Each scene shows the same named points in several views. A view is turned or mirrored, and shifted as a whole, has a little noise and may leave points out.
In the rows, 128 means zero.

Scene 1
View 1
(294): [145 127 194 136 108  56  95 143 111 160 127 116 103  53 154  75 163 102
 120 134 139]
(38): [ 92 120 114 117 107  92  93 162 119 144 148 111  90 125 114  89 100  93
 165 129 155]
(221): [ 99 116 128 134 154  73 102 139 118 174 120 120  78 131  97  98 106  80
 164 128 147]
(125): [ 74 126 161 107 194  94 148 138 129 150 118 147  86 141  80  62 110  91
 129 118 152]
(169): [132  80 163 125 140 105 129 149 123 135 148 118 119 103 124 113 135 101
 125 126 142]
(35): [156 137 148 146 162  86 148 108 114 164 112 162  85 123 103  78 110 115
 128 139 140]
(23): [160  85 144 142 129 104 127 136 118 145 145 124 115 107 127 124 124 108
 134 135 138]
(177): [187 152 158 142 128 103 168 107 111 136 130 178 102 105 123  56 114 145
 102 144 141]
(287): [145 125  99 148 115  86 105 129 110 165 132 131  82 132 110 106  90 103
 168 143 145]
(158): [113 113 212 121 123  57  92 157 118 155 128 104 108  50 152  73 176  88
 116 123 142]
(126): [149 117 168 148 168  72 131 115 115 174 108 142  91 105 113  94 133  99
 127 134 137]
(258): [178 101 136 137  98 120 139 138 115 122 163 137 122 104 137 107 115 132
 123 141 142]
(288): [185 148 176 140  84  86 130 129 108 133 142 151 111  65 157  56 141 140
 103 144 141]
(101): [176 126 143 145  93  89 118 131 109 145 142 136 105  90 142  91 123 124
 131 144 140]
(194): [ 82 125 221 107 136  55  96 164 122 151 124 108 102  56 141  51 175  83
 112 116 147]
(65): [155 126 144 140 154  99 153 114 116 152 125 160  95 125 104  83 107 119
 125 137 142]
(167): [114 100 103 120 122 120 124 152 122 131 158 124 101 147 103 108  86 106
 156 131 152]
(202): [ 96  88 158 107 146 111 130 161 128 126 152 117 114 116 113  97 125  96
 129 118 150]
(161): [131 117 104 137 101  89  96 146 112 154 144 118  89 124 118 105  96 100
 167 139 147]
(145): [149  53 131 131 117 124 121 156 123 127 168 104 130 113 129 151 123 103
 142 130 142]
(186): [ 93 112 132 109 120 104 114 162 123 130 153 119 101 123 113  83 108 100
 146 125 154]
View 2
(167): [ 82 133 185 145 153 149 150 131 136 135 146 135 123  72 110 116 121 116
 124 190  81]
(194): [171 151 165 169 147  83 114 185 133 118 155 111 119 145  45 168  80 128
 107  83  40]
(288): [139 146 142 139 149 105  96 175 126 132 117 163 149 169 129 134 117 126
 105  97 139]
(126): [131 109 182 173  99 113 121 117 106 120 144 134 160 138  80 152 110 144
  99 142  98]
(202): [118 150 195 173 159 137 135 146 128 116 151 132 121 105  73 118 108 111
 130 154  52]
(287): [ 82 105 163 139 112 121 147 126 139 143 138 131 135  80 124 152 121 136
 100 177 109]
(158): [153 148 158 187 133  77 113 185 142 107 139 128 119 147  66 168  90 122
 105  83  59]
(65): [123 117 184 143 125 141 121 112  99 135 144 144 165 132  99 125 120 141
 109 161 116]
(221): [107 105 180 152 111 118 151 121 129 137 159 108 132  80  78 163 104 142
 101 171  65]
(23): [ 98 133 178 188 125 122 128 140 133 108 125 158 136 122 112 126 125 114
 117 151 102]
(177): [139 129 168 125 142 139 100 129  93 142 131 161 176 166 119 114 124 140
 109 136 150]
(38): [ 95 130 165 134 150 122 151 153 151 144 150 116 111  68 100 147 107 125
 112 165  66]
(145): [ 73 147 188 211 138 131 142 147 151  94 120 164 115  96 115 110 130  92
 132 168  80]
(125): [147 123 207 136 144 149 134 109  90 142 179 104 151 110  43 130  96 147
 117 168  53]
(161): [ 82 118 160 143 129 118 149 144 151 138 137 131 121  75 123 149 118 126
 105 169  95]
(186): [109 143 177 141 163 134 142 151 137 136 151 123 117  87  91 130 107 119
 121 160  64]
(35): [129 107 181 139 112 133 121 107  95 139 147 136 170 135  94 138 115 150
 101 156 117]
(101): [107 131 151 153 131 110 118 156 137 127 121 157 140 131 131 139 122 123
 105 131 127]
(169): [112 144 189 193 139 126 128 144 130 104 136 148 130 121  87 122 115 110
 125 145  74]
View 3
(125): [167 148 215 122  93 104 156 108 126 144 136 120 124 121  71 102  87 151
 155 147 156]
(221): [117 132 213 130 107  73 146 125 145 122 140 119  98 138 102 125 108 130
 113 165 183]
(294): [ 97 172 133  99 157  92 141 106 134  90 146 109 112  91 128 156  92  58
 157 174 168]
(161): [ 92 133 185 130 142  67 123 129 142 128 136 109 102 116 139 149 122 156
  93 178 182]
(126): [162 147 173 114 113  92 143 102 160  98 117 121 100 111 108 138 114  94
 134 179 153]
(38): [ 79 142 196 129 137  75 132 131 123 144 154 108 114 119 121 134 103 161
 109 161 185]
(177): [199 154 135 112 160  98 124  88 146 103  96 107 138  74 143 156 112 155
 152 187 141]
(23): [117 158 158 112 127 104 114 111 152 136 120 112  90  87 126 153 135 121
  96 183 138]
(65): [180 142 172 119 126  94 130 101 152 117 106 115 117  99 120 141 118 150
 128 179 147]
(258): [122 162 137 111 155 105 102 107 142 141 115 103 109  66 147 165 135 152
 100 188 134]
(288): [137 172 108 101 187  95 122  94 133  94 120 101 136  64 156 171 101 114
 157 187 153]
(145): [ 78 166 162 112 120 115 101 120 145 170 131 109  77  78 123 153 148 133
  68 179 128]
(287): [120 123 191 134 137  61 126 124 155 115 124 114 101 124 140 150 127 159
  92 184 183]
(194): [ 87 186 156  95 136 109 161 107 108 113 171 112 124  98  88 127  65  52
 186 148 167]
(202): [103 169 182 111 113 118 130 115 121 167 146 111 108  92  93 125 108 137
 122 155 141]
(186): [ 95 155 188 121 131  94 131 124 116 156 149 107 118 103 111 130 101 161
 120 156 165]
(101): [120 155 138 113 164  84 118 108 145 107 121 106 113  84 152 166 120 126
 119 189 159]
View 4
(287): [101 136 101 167 161 190  91 132 121 139 120 121 140 121  98 129  93 145
  88 116 135]
(202): [ 95 117 131 158 140 172 147 166 164 128 169 142 168 158  64 115 118  94
  86  82 153]
(169): [106 126 102 147 145 150 143 157 165 125 162 142 151 168  75 106 117 106
 101  90 157]
(158): [ 87 152 126 142  90 141 115 156 213 104 137 119 192 177 119  62 140  91
 128 100 159]
(288): [125 135 105 106 136 139  65 157 200  81 131 144 142 173 137 125 120 126
 146  82 111]
(161): [111 127 110 165 163 190  88 141 130 134 129 123 160 125  91 111  92 131
  82 118 141]
(23): [117 129  84 144 159 146 126 147 151 127 150 141 135 161  83 110 109 123
 104  99 152]
(186): [ 99 115 142 164 147 195 114 163 154 126 155 135 176 139  76 121 107 104
  79  91 139]
(65): [ 83 138 106 143 140 166 125 143 148 127 136 138 112 151  97 167 117 140
 113  76 121]
(167): [108 110 123 166 171 197 119 155 128 137 156 141 154 132  64 137  95 118
  70  96 139]
(145): [140 111  79 150 183 148 135 155 142 131 171 150 150 163  56  88  98 108
  85 108 169]
(101): [124 133  93 131 154 153  78 147 164 106 130 136 141 156 116 117 106 133
 121 101 129]
(294): [ 98 155 110 135 104 140  92 147 201 101 124 120 172 171 132  77 131 111
 135 103 146]
(35): [ 70 149 106 146 127 168 124 136 148 131 125 130 109 147 108 167 121 146
 119  78 120]
(258): [142 113  87 126 178 148  97 158 157 107 156 155 132 164  88 127 100 124
 110  89 132]
(177): [100 133 104 114 142 153  94 153 172  99 135 151 102 164 120 181 120 143
 139  61  97]
(221): [ 65 144 126 181 128 197 128 136 131 152 125 111 156 124  88 124 111 129
  82 108 147]

In a view up to two points have been moved. Name them for each view, in the order of its rows, or write -.
view 1: -
view 2: (23)
view 3: -
view 4: (167), (221)
